Each row is a point on a tangle of strands that fork, close into loops and nearly touch. The rows are in no order.
In the rows, 128 means zero.
Two points are linked if the straight distance between their rows is under 115. Some points are linked to none.
Q136: [157 122  83 104 147 100 140 121 158 143  60 115 133 110  66 186 113  69
 127  89  78 137 131  84 209 151 137]
Q789: [118 168 154 168 124 149 125 107 107  76 102 116 172 120  61 114 198 145
  70 136 117 102 128 135 138  95 141]
Q800: [139 137 125 108 148  83 129 115  91 122 136 139  99 131  97 180 140 120
 157 175 145  74  84 152 164 155  75]
Q698: [ 99 123 151 110 144 157 136 169 121  97 182 136 141 101 154 124 169 146
 110 111 187 132 125 146 141 143  74]
Q408: [ 83 123  61 118 148 130 147 148 156 160  73 110 190  85 118 136 135 100
 134 130 117 136  97  90 151 195 139]
Q310: [ 99 143 178 148 153 176 119 112  98 111 157 148 100 130 108 123 128 149
 144 144 153 108 118 156 121 114 135]
Q371: [142 115 125 138  64  73 131 138 124 121 136 133 111 161 143 136 100 100
 146 138  73 141 146 171 103 119 166]
Q542: [115 135 160 133 174 208 170  90 140 106 172 171 123 139 165 108 148 100
 125 131 169  89 163 152 152 137 102]
Q980: [175 118 151 112 105  74 115 163 140 141 128 135 112 107 123 195 112 113
  99 108 115 134 119 125 207 102 129]
Q748: [121 125  94 102 150 106 160 152 177 150 108 114 124 106 124 179 103  78
 113 107 112 174 133 132 174 148 161]
Q364: [111 112  92 119 138  86 135 128 142 139  64 129 138 100 105 123  97 103
 164 161  88 114  93  92  66 182 129]
Q846: [192  89 105 111  77 105  52 111 124 123 144 105 132 193 137 113 123 110
 121 114  98 115 163 186  92  86 128]
Q458: [152 114 122 142  81  81 133 127 165 145 122 143 116 149 159 126  67  95
 148 105  80 153 149 170 130 156 150]
Q997: [ 98 109  94 122 133 110 144 146 161 149  85 125 166  78 127 116 133 107
 123 155 104 126  88  83  93 189 132]
Q183: [ 66 178 161 148 148 210 117 106 117 105 143 149 164 148 136 119 121 158
 181  98 138 107 182 142 115  70 124]
Q935: [ 99 129  73  94 160 146 170 163 169 144  92 111 127  92 114 166 135  74
  95  89 146 170 142  74 179 152 150]
Q414: [119 139 146 129 157 145 127 104  76 128 182 111  86 162 111 128 137 136
 154 167 139 113 128 184 115 102 154]
Q469: [162 111 113 145 105 120 111 105 178 174 114 147 123 158 173 114  47 104
 155  88  87 148 157 171 165 139 167]
Q513: [113 137 162 141 139 146 101 115 132 117 128 109 143 115 112  80  86 151
 131 129 114 157 137 117  47 115 209]
Q369: [115 114 124 119 120 136 138 173 148 121 156 138 137 107 169  95 148 145
  98  88 189 161 124  89 122 149  81]
Q412: [109 166 167 158 155 170 139  79 130  77 102 111 157 118  74 133 162 114
  62 106 130  93 140 145 142  87 141]
Q413: [166 112 139 136 112  62 104 135 106 135 141 150  99 138 111 185 105 126
 122 137 100 109 115 180 192 116 105]
Q566: [162 139 123 143 123  71 137  91  73 131 146 132  75 209 117 132 100 116
 166 143 141 102 152 201 137 135 121]
Q721: [124 115 125 136 135 117 110 124 155 130  90 115 122  81  96 106 108 167
  96 129 116 153  77  78  92 147 143]
Q633: [154 115  90 130 133 137 123 163 105 165 141  90 124  94 126 139 181 174
  96  92 178 145  96  43 160 121  95]
Q978: [103 119 140 130 128 144 119 137 153 121 130 139 116  84 135 100 104 160
 100 124 148 160 104  85  86 147 143]
Q185: [143 137 131 171  81 134 127 131 105 110 103 100 147 117 121  66 144 172
  55 109 134 128 120  57 121 149 103]
Q826: [ 92 136  97 127 156 149 134 124 157 165 107 125 109 100 148  99  72 122
 125 126 133 171 140 146 110 195 157]
Q359: [152 139  99 116 124  44 143 116 137 150 105 125  79 159 125 135  65 118
 141 125 126 143 120 141 115 164 120]
Q606: [104 127 153 141 110 145 114 121 101 112 130 102 132 154 131 102 100 141
 174 143 117 141 166 120  50  81 200]
Q483: [ 74 162 152 172 148 201 126 101 105 115 142 124 146 137 122 133 121 126
 186 121 128 101 165 163 103  50 169]
Q923: [123 123 103 114 140 109 144 121 160 160 126 115  87 135 144 122  58 116
 145 125 129 159 125 142  98 175 156]
Q454: [123 123  95  96 135 103 149 149 161 157 123 129  80  98 125 168  97 116
 117 116 164 161 105  90 150 152 139]
Q559: [112 128 148 151 160 201 147 114 119 106 166 160 124 122 155  90 176 131
 108 104 195 110 135 144 148 134  63]
Q760: [102 135 163 193  86 148 131 124  90  84 108 133 158 133 128  66 153 151
  88  97 142 115 152  80 120 130 110]
Q73: [148 130 125 141 138 145 114 143 110 142 139  87 156  94  98 117 201 175
  75 123 148 123  77  92 157 121  90]
Q429: [178 109  87 114  97  92  99  96 146 147 125 106 101 222 164  94  79  98
 139 109 137 144 175 162 101 143 144]
Q981: [116 122 156 135 169 169 181  92 128 115 146 161 109 126 163 142 144  67
 111 149 142  77 138 165 156 138  94]
Q563: [118 125  90 134 151  99 123 134 129 148  51 112 160 112  78 158  97  84
 142  93  62 148 146 114 209 168 145]
Q824: [111 107 129 163  86 132 137 137 130 128  95 120 140 110 139  83 140 136
 114 140 149 118 104  47 102 160  94]
Q955: [104 117 154 115 148 139 160 153 106 120 168 133 125 103 122 156 173 118
 119 173 130 103 107 181 143 125 102]
Q520: [167 152 106  79 139  54 132 121 111 146 124 134 105 121  90 173 123 154
 181 147 144  93  85 118 141 143  86]
Q777: [113 125 156 189 178 185 148  55 103 119 108 147 110 118 119 112 149  85
 101 134 146  69 121 105 137 116  96]
Q863: [171 106 121 105 124  85 129 144 160 143  85 122 124 105  97 191 102  75
 109  86  96 133 129  73 208 113 132]
Q437: [108 165 160 116 124 195 105 123 112 103 181 125 137 143 145 113 126 189
 164 129 143 136 179 128  90  86 143]
Q44: [109  97 134 146  79 116 162 146 135 123 104 159 147 128 180  95 127 102
 116 145 151 105 118  68 111 171 106]
Q891: [174 129 129  65 168  79  98 144 135 150 105 114 122 101  92 149 165 185
 161 160 128 136  37  83 121 110 128]
Q84: [ 99 119 134 176 144 152 143  81  76 112 101 149 123 134 106 126 169  96
 140 164 134  64 110 102 136 138  95]
Q728: [162 136 140  97  93  92 122 159 158 144 174 117 110 141 153 172 107 127
 128 137 119 160 145 181 141 116 156]
Q28: [118 137 153 167 165 198 132  92 103  97 146 129 135 113 110  91 171 134
  71  86 166 107 137 142 150 121  78]
Q883: [185 141 102  62 180  39 131 136 121 153 130 112 104 122  80 166 137 175
 173 153 137 143  75 111 120 111 119]
Q734: [ 72 142 171 149 126 203 129 110 105  77 130 188 148 149 164 100 148 128
 168 112 160  95 166 129 135  99 123]
Q658: [115 117 133 106 112 111 143 187 125 137 150 124 150 102 129 167 190 121
 116 157 142 131  95 121 150 119  93]
Q383: [112 132 164 130 130 133 115 130 112 120 160 132  92 126 134 114 102 169
 134 149 154 146 122 121  91 117 151]
Q234: [105 133 143 140  79 113 140 134  89  94 130 160 103 156 143 134 116 103
 162 170 110 108 144 149 112 121 160]
Q682: [149 114  79 100 151 123 135 147 137 168 122 121  95  94 120 166 151 132
  98 104 194 143 100  44 155 120 116]
Q193: [ 91 128 148 156 111 121 148 121  82  96 108 172 102 146 129 140 141  91
 158 174 125  81 119 136 134 134 119]
Q646: [185  72 104 164 103 126  68 101 163 185 123 134 132 175 184  94  80 114
 150  84  78 129 162 146 128 105 141]
Q482: [181 117 117 110  84 133  99 134 154 164 186  90 122 163 171 157  98 142
 124 114 105 151 174 172 132  94 141]
Q140: [141 156 161 151 180 204 137  80 123  87 133 126 137  90  73 119 154 125
  64  92 144 106 135 157 137  90 110]
Q740: [ 87 133 172 191 118 186 127 113  90  79 114 156 158 134 138  79 155 126
 127 107 160 101 148 104 130 113 116]
Q664: [121 117 133 127 120 128 115 159 121 108 146 120 155  84 119 101 181 176
  78 106 159 150  99  91 121 122  89]
Q613: [126 155 141  99  84 158 130 145 170 114 176 153 139 170 201 130 111 144
 154 144 118 143 189 132 110 116 133]
Q648: [121 111 157 114 187 177 166 116 115 121 154 133 126  82 128 141 153  98
 111 148 141  90 123 163 119 125  89]
Q260: [122 107 118  86 122 106 160 180 168 130 135 116 158  85 146 157 157 107
  93 110 144 161  96  91 133 132 118]
Q8: [ 98 129  59 114 166 158 163 161 148 162  82  92 166  81 107 147 168  89
 118  99 138 163 117  54 167 174 129]
Q115: [126 143 156 106 134 167 104 140 133 120 193 131 119 112 131 107 115 199
 128 126 145 164 140 141  70 100 162]
Q828: [165 111 114 134  55  96  97 122  93 106 146 120 123 198 137 128 132  99
 149 140  77 124 173 187  95  91 157]
Q977: [116 114 139 136 159 112 118 114 146 126 102 109 118 101 104  81 103 162
 139 148 103 170  96 122  52 134 189]
Q409: [192  80  99 128  95 134  39 102 153 158 144 118 129 216 160 107 103 127
 122 115  87 108 167 138 122  84 108]
Q385: [146 131  82  86 165  88 130 115 159 159  72 115 143 101  79 122 117 150
 180 144  98 131  70  99  77 161 128]
Q419: [113 143 145  88  76 151 130 173 161 100 177 165 157 134 192 133 132 142
 139 119 137 142 157 153 132 129 107]
Q678: [125 136 175 138 148 123 111 129 102 104 120 138 132 111  84 117 177 191
 103 180  90 130  67 122 111  96 147]
Q852: [113 112  98 104 137 128 169 171 166 145 129 110 156  89 158 124 153 111
  93  75 177 173 119  67 131 152  97]
Q206: [ 81 122 123 127 147 171 137 133 164 135  98 144 142  81 161  85  81 137
 111 115 133 157 117 109  91 175 145]
Q331: [152 129 135 128 139  86 141 120  97 135 137 145 102 126 113 183 133  97
 132 159  96  75 117 208 169 131  92]
Q48: [130 139 157 109  85 115 138 164 138 114 180 154 139 129 166 164 136 132
 125 138 121 127 155 198 158 127 118]
Q612: [164 142 133 138  58 136 114 125 151 130 160 141 149 196 195 124 114 143
 141 152  72 125 206 139 128  98 143]
Q367: [176 134 142 131  72 142  83 130 147 149 194 133 134 181 188 147 107 149
 134 119  83 134 198 175 165  83 118]
Q596: [140 137 126 118 147  96 137 109  64 115 155 108  80 195  96 133 131 105
 169 165 133 106 141 196 101 112 127]
Q444: [129 161 166 144 118 129 114 132 121  85  89 119 162 108  84 107 188 187
  72 160  97 120  94 104 116  98 163]
Q203: [146 125 144 112 152 107 103 136 121 131 110 123 128 100  95 135 167 194
 133 177 107 122  39 106 116 110 125]
Q478: [ 85 144  72 115 138 103 141 157 134 147  55 121 171 105 111 164 120  89
 143 134 102 146 116 105 197 197 147]
Q109: [176 139 132 134 109  24 123 104 109 136 128 139  85 190 121 125  76 122
 153 116 129 131 134 164 138 139 108]
Q40: [124 119  57 111 165 101 134 109 125 162  96  75 117 166 107  86  91 107
 162 122 145 166 138 180  87 197 159]
Q157: [ 82 153 138 156 114 170 105 126  77 126 143 119 141 169 141 115 128 145
 206 146 142 117 170 144  71  53 182]

A fork is a point with three links, a tip a point with one. Leave the first point through the second and follow the links. Name the first fork or tip that comes.
Q863; Q980 -> Q559
Q664; Q73 -> Q408
Q978; Q206 -> Q383
Q596; Q566 -> Q978

A piece is all that can be reached along the links. How many separate loops has the piece of each point below (a circle has one, a figure eight two, a Y none), and how many tips (points with one link)?
Q444 -> loops 2, tips 1
Q48 -> loops 1, tips 0
Q84 -> loops 1, tips 1
Q183 -> loops 2, tips 1

A tip is a point with one link. Name the tips that can be reached along the links from each point below, in the order of the rows.
Q800 -> Q385
Q513 -> Q44
Q846 -> Q777

Name the points in between on the shortest way along the links from the first point to the second, in order.
Q981; Q883 -> Q542 Q559 Q28 Q140 Q412 Q789 Q444 Q678 Q203 Q891
Q596; Q157 -> Q414 Q310 Q383 Q115 Q437 Q183 Q483
Q520; Q454 -> Q800 Q331 Q413 Q980 Q863 Q136 Q563 Q478 Q408 Q8 Q935 Q748
Q44; Q359 -> Q824 Q185 Q760 Q740 Q734 Q183 Q437 Q115 Q383 Q978 Q206 Q826 Q923
Q478; Q698 -> Q408 Q8 Q935 Q748 Q454 Q682 Q633 Q73 Q664 Q369
